Each row is a point on a tangle of strands that fork and nearly touch. The rows are in no order.
Points whose rows are less than 34.7 apart are linked; no others are. Some points are linked to none.
Lipep: [-10  -1  18 -14  22  17 -13  20 -11   1 -20  -1  -4  16  29  -3 -11   4
  -8 -16   8  20]
rek: [ -1  16  17  -2   7 -15   9   5   7  12  -2   2   2   8  18   3   5 -17
   4  -5  14  10]
Rel: [  1  14  15  12  -4 -17  12 -11   4   5   4  -7   2  -9 -21  -1  -3  -6
  24  18  10  -7]
Toden: [ 23  -7 -13  -1 -13  -1  -6   0   5  -5  19   9   1  16  -8   1  12  -1
  -8  15  -6  10]
vube: [ -8  14  12  -4  -4  26  -5   6  -5  -5 -21  -9   4 -12  28 -15 -12  10
   8  -3  14  -5]
gozam: [ -4  -1  17  12   3   8 -14   4  -4   0 -17 -13  -2  -2 -12 -23 -11   9
  12 -23  -6 -11]
posav: [-25  -6  -6   1   7  -1  14  -7   3   4  -2   4  -9 -19   9  11  -5  -4
 -13 -15  -1 -17]
zato: [ -3   3  17 -14  16   2  -9  19 -10   1 -11   5   6  24  33   9   1  -6
 -10  -3  15  32]
bulub: [-25   2   9  -6  13  13   2   6   1   4 -20  -5  -8  -8  23 -10 -15   2
  -4 -24   4  -6]
laz: [  9  14  14  14  -3  -8  11  -8  10  -5   8 -12  10 -14  -9  -3  -6 -12
  27  12  15  -3]
Mevib: [  4   0 -27 -16 -11  15 -12   2 -14 -12   6  12   5  -5  30   1  -6   6
 -10   6   2  -2]
Vugu: [  1 -20 -22   0 -11  26  -1  -3   2 -17   9  -5  -2 -16 -13 -10   0  12
 -12  -2 -10 -12]
piz: [  7   4  17   9  18 -10  18  -3  12   7   0 -14   0   3 -30  -6   4  -6
  15  -2   3  -7]
nale: [  5 -21 -19  -9   0 -10   8 -11   7  12   5   2  -7  10 -24  29  17   6
  -8  17 -20   3]
nugap: [  5  -7 -14   1 -24  14   3  -7   6 -10  22  -9   3 -11 -22  -9  -8   5
   5  27  -3  -7]
dofab: [  6 -23 -24  -4  -4   7   9  -9   6  -1  17   2  -5  -9  -6  16   5   1
 -16   7 -11  -8]
Riruf: [-11 -10   8  -2  19 -13  -6   8  -5   9  -4  10  -8  20   0   7   4  -4
 -11 -23  -7   5]
nat: [ 18  -9 -22  -2 -19   8  -2  -4   5  -8  23   2   1   2  -4  -2   0   2
  -9  17  -8  -1]
lumo: [ 17   3  20  11  23   4   3   6  11   3  -7 -19   0   5 -19 -19  -3  -1
  12 -29  -1   9]
lezul: [-21  -2   6   2   6 -12  25  -9  12   9   6  -4  -7 -13 -16   8   1 -11
   1   6   3 -14]
beb: [  5  12  19  12   8 -27   7 -10  -2  17  -7  -7  -4  14 -27   1  -2  -4
  21   7   0  -5]
Poz: [-11  -4  -7   5  -9  16  -7  -1  -4 -12  -8  -5  -4 -14  -8 -17  -3  14
  -4 -11  -7 -15]
lerip: [ -2  10   4 -16   3  20  -6  13 -12  -3 -12   9   5   6  42   3  -4   1
  -6   9  14  13]
fot: [ -7   5  14  15 -11  -1  -9  -9  -7   1 -11 -11  -2  -9 -30 -13 -11  12
  19   3  -8 -13]
dak: [  6   6   8  -3   8 -26  17  -4  10  10   8   5   0  22  -3  13  19 -16
  -3  -2  10   8]
rina: [  9   5  -7   2 -18   1   6  -4   8  -5  20   1   6  -6   7  -7  -3  -7
   2  17  10   0]
zad: [  7   4   6   7 -11   0  12  -5  14  -6  17  -9   7 -15  -9 -10  -2  -9
  15  16  11  -3]
Rabab: [-19   9 -16 -10  -8   0  -9  -5 -22   2 -15  15  -2 -10  20  10  -7   9
  -8   5  -4 -12]
dur: [  7  19  21   9  10 -21  12  -2   7  12  -3  -5   4   4   0   1   0 -17
  18  -2  14   4]
Niv: [-10  -6   6  -6  15 -19 -15  12 -11   5  -4  12   0  27  12  16   6  -5
 -13 -15   1  17]
poga: [  2 -15 -19  -5  -3  -8  -8  -9 -15   5   6  17  -4   4  -6  27  10   8
 -17   0 -15   4]
Nipot: [ 15  -3  -1   9 -23  14  -6  -5   3 -15  12 -13   8 -13 -24 -19  -5   9
  16  17  -1  -5]
sozo: [  7  -1  16   8  16  -2  -1   7   5   4  -6  -7  -4  10 -18 -14   3   0
   3 -21  -6   2]
naka: [  9  18  19  10   1   3   3   0   8  -1  -7 -14  12 -12  17  -6 -11  -9
  25   1  16   6]
Mal: [-20   2   4  -5   4  21  -4   8  -3  -4 -19  -8  -4 -12  21 -16 -11  11
  -3 -20   4 -10]
Sivu: [15 18 15 10 -9  0 -8  3 -1 -2 -8 -5 13  0 16 -6 -6 -5 21  8 11  7]
tumel: [ 14   0   4  -1  11  -9  22   0  21   4  15  -1   1  10  -6   1  17 -16
  -3  -2   6   9]
faki: [  0  -7   5   3  10  -5  18  -1  15   5   1 -12  -5   1 -37  -3   8  -1
   5   8  -6 -11]
lezod: [-13  -2  16  -3  22  -6  -6  11   0  12 -12   0  -8  12  11  -6  -8  -7
  -5 -27   0   6]
zol: [  8  15   7   5 -11  -7  -9   4  -4   2  -5   5   6   4  11  -5   1  -1
   7  10   6   7]
Reze: [-11 -11 -22  -8   2  10 -10  -3 -17  -7  -5  13  -5 -16  13  10  -2  13
 -15 -14 -11 -13]
Geb: [  3  14  14  18 -14  -9  -4 -13  -5  -1  -4  -9   4 -11 -22  -6  -8   5
  28  16   0  -7]
Togop: [ 13  10  11  13 -13  17 -17   2  -3 -15 -14 -16  12 -10   5 -18  -9   8
  25  -2   8   0]
mebiv: [ 24   7  13   9   5  -7  -2   4   6  -1   3  -1   4  12 -11  -9   9  -5
  11  -3   1  12]
Zitub: [  2   1   4  -4   6 -26   7  -4   2  11   3  10  -5  24 -11  15  17  -7
  -5  -1   0   6]
Gafe: [-19   7  -4  -2  -4  10   7   0   4  -3  -3  -1   0 -21  22  -6  -7  -1
  -3  -3   9 -10]
tuzim: [  0 -25 -24  -4  -5  18   8  -7   7 -10  16  -2  -3 -18  -7   6  -1   5
 -14   2 -11 -13]
pufef: [  2   6  19  13  20 -16  19  -8   5  12  -5 -15  -3   3 -37  -2  -3  -6
  26   4   4 -13]
duno: [  2 -10 -21  -2 -13  -3   1 -15   0   8  10   3  -5   3 -20  16   7  10
  -6  25 -21   1]
gufuv: [ 31   9  12   8   8   0   4   5  15  -5   9  -8  10   5   0 -11   7 -10
  11  -4   8  21]
musil: [  2 -13  -9  -2   3  -5   2  -2   1   0   6  11  -6   6  -5  15  12   0
 -15  -6  -9   1]
pilun: [  0 -13  -2   4  -2   5   7  -1  10  -3   0 -10  -4  -2 -37  -6   6   9
   2  13 -15  -9]
Gupe: [-10  -5 -24  -5  -9   9 -11  -7 -15  -8  -4  10  -6 -14   2   1  -4  15
 -12  -2 -14 -13]
gitis: [-17   4   6   4   0   4  19  -2  14  -2   7  -8   0 -24   8  -8  -6 -10
   2  -3  13  -8]
kita: [-12  -7 -24  -4 -17   1   8 -20   0   8  13   1  -5 -13 -19  14  -3   9
  -4  30 -16  -7]
sada: [ -9   1  15  13  -5   1 -14  -4 -10   3 -17 -12  -6  -4 -25 -20 -13  11
  15 -11  -9 -17]
muliv: [-12  -8 -13   1 -13  22  -2  -5  -2 -17   3  -7   0 -23  -6 -17  -6  11
  -3  -3  -2 -16]
feso: [-12  -1 -17  -1 -10  -4 -13  -8 -19   3  -7  15  -7  -3  -7   8  -1  13
 -11   3 -19  -6]
nus: [  6  -3  -1  -6   6  12  -5  12   5  -9   0   3   2   3  21  -6   4   0
 -10 -13   3  17]
gon: [ -1  -6 -28 -17   1  14 -14   0 -22 -11  -1  14   2 -12  30  11  -3  10
 -14  -5  -3  -5]
Dima: [ 11  19  19  13  10  -8  15  -4  14   1   3 -14  10 -11   1  -5  -5 -16
  26   0  17   3]
zake: [ 13  11  16  10   2 -22   1  -2   0  10  -2   0   0  17 -17  -1   7  -4
  12   3   0   4]
kigo: [ -3 -13  -7  -1  11   2   1   4   3  -4   3   8  -6  -1   4   8   9   0
 -17 -19  -8   3]
gudof: [ 19   4   5  -3  12  -2  12   6  21  -2  13  -2   3   6   7  -6  13 -14
  -5 -11   8  23]
sagu: [  4  -5   9   1  18 -17   9   2   6  10  -1   2  -8  23 -20   6  14  -6
  -6 -12  -6   3]
ser: [  1 -10 -30  -9  -8  -2 -17 -11 -28   2   3  19  -2  -5   0  20   2  15
 -14   2 -19   1]
soso: [-16 -10 -11   2  -3  12 -10  -2 -10  -8 -10   1  -8 -10 -12  -9  -4  17
 -11 -17 -16 -19]
zal: [  3 -15 -10  -5   4 -11  18  -9  14  10   4  -5  -6   9 -30  16  17   2
  -3  21 -14  -4]
Finen: [  7 -18 -17  -8  -2  -5  23  -9  21   4  20  -5  -3   4 -16  18  12  -8
  -6  23  -3  -5]
vute: [ 10   9 -21  -5 -25   4  -3  -3  -2  -5  17   8   7  -3  21  -3  -8  -4
  -4  22   6   1]
vunum: [-25  -4   0  -1  12   3   6   2   1   5  -8   3 -10 -10  17   5  -8  -2
 -12 -23  -2 -11]
torad: [ 10   4   7  -9   5   3 -14  19  -6  -6  -2   9  11  19  29   3   7  -4
  -7   5  13  29]
mor: [ -1  -8  -1  -1   9  12   0   9   8  -7   0   0  -3  -4   6  -8   4   1
 -11 -21  -4   5]
zanib: [-20   9  -9 -10  -5 -13  -9   0 -21   9 -13  18  -3   2  22  19  -5   1
  -9   3   1  -4]
Som: [-13  12  -4 -11  -7 -19 -14   3 -21   9 -10  20   4  16  21  20   1  -2
  -8  11   7   9]
geze: [ -2  12  12   7  -8  14  -7   5  -3  -7 -15 -10   8 -12  16 -15 -10   6
  14  -3   9  -6]
balug: [-10   2  13 -13  13   8 -18  20 -22  -1 -16   9   3  24  29   7  -5   3
  -9   0   9  19]
forik: [  1  15   3  -1 -15 -12 -15   4 -15   7  -9  13   5  10  15   4   1   1
   2  15   5   8]
rivu: [-24  -6  -3   2   3  -5  18  -9   7   5   3   3  -9 -17  -7  11  -1  -5
  -8  -4  -5 -17]
Roze: [  7   5 -30 -15 -20   7 -10  -4 -12  -7  14  11   6  -4  27   2 -10   2
  -9  19   1  -2]
ledam: [-14   4  11   2   6  -5  28  -5  17   2  13  -8  -1 -21  -9  -3  -1 -14
   8   4  12 -12]
Kor: [ -8   0  14  -4  15   7 -11  15  -4   2 -16   1  -4   9  18  -8  -5   2
  -5 -20   1   9]
Zime: [ 12   4  20  11   8  12  -9   6   5  -5 -11 -19   4  -3  -7 -22  -6   4
  18 -25   0   5]
pak: [ 21  -8 -14  -4 -10  -7 -16   4  -3  -7  15  16   4  24  -4   6  16   1
 -11  10  -5  19]
Sukov: [ 14   0  -4  -5  -4  -7 -21  14  -9  -7   4  15   8  22  12   3  10   1
  -8   5   3  21]
toruf: [ 10 -10 -24  -3 -23  12   3  -7   8  -9  27  -5   1  -7  -9  -3 -10   2
  -5  26  -5  -7]
Todo: [  5  -9   9   3  20  -1   9   5  13   3  -2  -5  -7  13 -23  -6  11  -3
  -5 -16  -9  -1]
nepim: [ 20   6   4  13 -16  10 -11  -1   1 -14   2 -11  12  -9  -5 -18  -3   5
  18   6   3   1]
Bofat: [ -5   2   3   3  -5   4 -21   8 -15  -3 -17   5  -3   5   0 -13  -5  13
  -1 -12  -7  -4]
Lolor: [-17   2  10  -8  10 -15  -4  12  -9  11  -8  13  -1  17  24  15   1  -9
  -8 -10   8   8]
fedum: [-10  12  14 -10   7  -9   4   9   0  12  -7   8   3  10  31  12   1 -15
  -5  -4  17  13]
zak: [  6 -22 -25  -6  -4   2  18 -10  15   4  23  -3  -4  -6 -10  22   4  -5
 -11  18  -8  -9]

A fork is a point with three links. Follow the links from the first point to the second and name the forks in between, in order.
gozam; forik: laz Dima
Dima; Gupe: laz
soso; naka: Gupe laz Dima
forik; fot: Dima laz
Vugu; zad: Gupe
balug; forik: Dima
rek; soso: Dima laz Gupe
mor; Dima: Gupe laz

Follow the links from the first point to the second, and from the first to the third. Name the last point that the two ways share.
fot; dur; Reze: laz
muliv; rek; zol: Dima
Riruf; zol; Zime: Dima
Poz; nus; fedum: Gupe

A fork is a point with three links, a tip a point with one. Leave the first point through the second and follow the links. Name the first fork or tip that comes.
Vugu; tuzim: kita
toruf; nugap: Gafe
lezod; Riruf: Dima
nale; zal: Gupe
feso; ser: nus
zake; beb: pilun
Reze; gon: laz
naka; Sivu: Rabab

Name the points in between on the shortest way along the links from the first point to the second, in order.
fedum; forik: rek dur Dima naka Sivu zol
Gupe; rek: Reze gon Mevib Roze vute rina zad laz Dima dur
pak; Nipot: Toden nat toruf nugap
Mal; zato: vube geze Togop nepim Nipot nugap toruf nat Toden pak Sukov torad
